A landscape with many peaks, sampled at points; each row gives a point and its height.
A climber steps from a point to whichever of its 6 nearest points has the largest rise for the distance, and stops where none of them is higher. Distance is the straight distance between rows; heights are no part of it.
nimal (h 2.60): [102 172 182 148 110 138 123  63 109  89 116 134 134 138]
rirem (h 5.22): [136 112 102 152 146 137 105 160 135 166 146 126 121 109]
guva (h 4.84): [135 141 121 157 143 132  82 150 126 163 146 141 124 106]
pani (h 2.07): [151 132 175 164 149 107 108  58 100 138 140 157 117 124]
damag (h 5.10): [160  72 100 158 148 137 149 158 126 173 156 157 108 147]
bav (h 4.03): [138 153 153 164 155 124  67  99 109 155 144 139 116  92]
pevol (h 4.71): [186  45 116 153 153 135 176 124 110 168 156 161  91 176]
togud (h 5.24): [154  99 104 161 143 136 133 156 124 166 158 140 110 135]
pom (h 7.01): [129  93  97 104 109 126 185 131 135 111 133 129 117 150]
fulek (h 3.09): [136 129 153 165 141 114 116  82 110 140 151 144 116 120]
Fase (h 2.86): [127 111  91  84 117 125 137 227 162 136 106  92 167 129]
seda (h 4.78): [140  88  97 113 115 140 172 164 142 125 133 125 127 141]
gora (h 6.37): [107 154 125  70 110 119  91 185 141 114 100  83 165 102]
zised (h 5.89): [101 160 123  90 123 120  94 144 129 110 109  91 151 103]
nup (h 2.88): [107 145 138 103 103 124 152 115 134  91 111 127 138 129]
Liku (h 3.46): [115 161 165 143 128 127 114  78 111 109 125 145 117 129]
Lomo (h 3.01): [117 125  97  78 113 122 151 189 152 122 103  95 144 127]
Bozan (h 3.73): [174  67 158 165 150 113 165  77 107 153 151 166  97 167]
Paf (h 2.13): [138 121  95 139 133 144 102 223 163 156 132 123 143 113]
gipe (h 5.60): [110 162 113 112 129 124  83 135 134 139 124 106 133  96]
Gimub (h 4.35): [157  72 121 156 137 130 174 106 115 144 141 163  99 161]
Tete (h 0.75): [139  95 133 149 124 122 163  92 116 126 135 154 109 142]
tor (h 5.16): [132  99  92  86 110 121 170 164 149 117 119 112 136 143]
Von (h 3.94): [125 149 143 150 137 123 113  87 112 126 135 144 118 115]
pek (h 5.27): [123 154 108 126 134 124  73 168 141 148 124 109 145  92]
zibam (h 4.15): [137  98  85 129 125 143 146 181 154 140 133 126 133 138]
Semuf (h 5.32): [125 134  97 112 125 131 121 150 144 140 129 113 142 109]
Sater (h 5.37): [151  99  92 135 140 138 162 145 137 148 144 142 110 146]
pulis (h 1.82): [ 91 162 188 141 108 145 147  61 109  78 111 143 134 149]
miz (h 0.60): [135 123 116 129 133 134 141 112 128 128 144 130 117 125]
feles (h 1.93): [120 145 189 160 129 131 137  53 105 110 131 162 118 146]
Tipun (h 2.53): [157 115 139 159 152 124 122  93 115 153 153 153 109 127]
rufa (h 5.05): [125 128  94 124 127 137 105 186 152 146 136 112 135 123]
vogom (h 0.24): [122 124 144 129 118 131 164  93 127 107 126 140 118 148]
zepi (h 3.75): [130 112  84  94 115 135 131 214 151 145 121 105 155 129]
seken (h 3.34): [129  93 136 128 124 139 179  95 123 109 128 144 110 153]
Fako (h 1.83): [117 150 203 164 129 134 133  43 106 100 121 154 126 146]
sed (h 4.81): [ 99 165 140  92 109 119 120 119 126  92  99  98 142 115]
sema (h 2.14): [ 80 183 176 131 118 125  99  70 103  82 102 114 144 125]
ladit (h 3.28): [153 108 124 152 138 135 135 109 116 147 148 147 106 138]
depo (h 6.23): [122 130 104 115 115 128 137 140 131 122 130 120 129 125]
feg (h 5.31): [ 99 172 131 118 124 128 101 107 121 106 111 114 137 116]
tob (h 5.15): [100 183 128 119 126 122  73 123 121 126 117 101 135  95]
mut (h 0.38): [169 102 169 175 153 115 150  81 106 145 137 168 103 143]
Nefub (h 0.59): [146 120 219 184 145 115 129  37  98 123 129 163 122 157]
Tov (h 5.79): [ 90 186 139  73 119 112  62 142 116 102  86  78 148  98]
rif (h 4.64): [129 155 129 128 125 131 115 106 126 123 126 132 124 115]
Vatu (h 2.69): [114 150 166 140 120 122 131  76 105 102 125 145 126 134]
zetik (h 5.50): [114 146 122  62 118 111 112 188 148 109 101  90 164 112]
mir (h 0.92): [118 126 107 100 115 121 150 139 142 114 120 114 134 122]
Turi (h 4.11): [139  89  96 125 124 136 168 144 142 127 135 126 115 140]
Sofuv (h 2.05): [106 156 151 135 116 137 140  67 127  91 115 138 131 140]
zod (h 4.77): [121 173 125 128 139 132  62 140 130 144 130 108 127  94]
kep (h 2.84): [134 124 131 141 133 123 125  97 129 133 144 142 110 125]
supe (h 3.29): [127 123 113  55 122 110 126 252 163 136 102  97 177 121]
gegi (h 6.97): [142 104  93 144 134 138 135 156 136 154 152 131 116 129]
lunop (h 7.22): [108 137 119  73 107 126 135 149 141  97 103  93 147 119]
foger (h 2.79): [137  98  74 141 133 147 135 217 155 158 140 119 139 135]

Where does a climber stop that starts at each point below?
gipe => lunop
feg => lunop
pevol => gegi
Tipun => depo
tob => lunop
Fase => lunop
feles => depo
Sofuv => depo
ladit => gegi
Vatu => depo
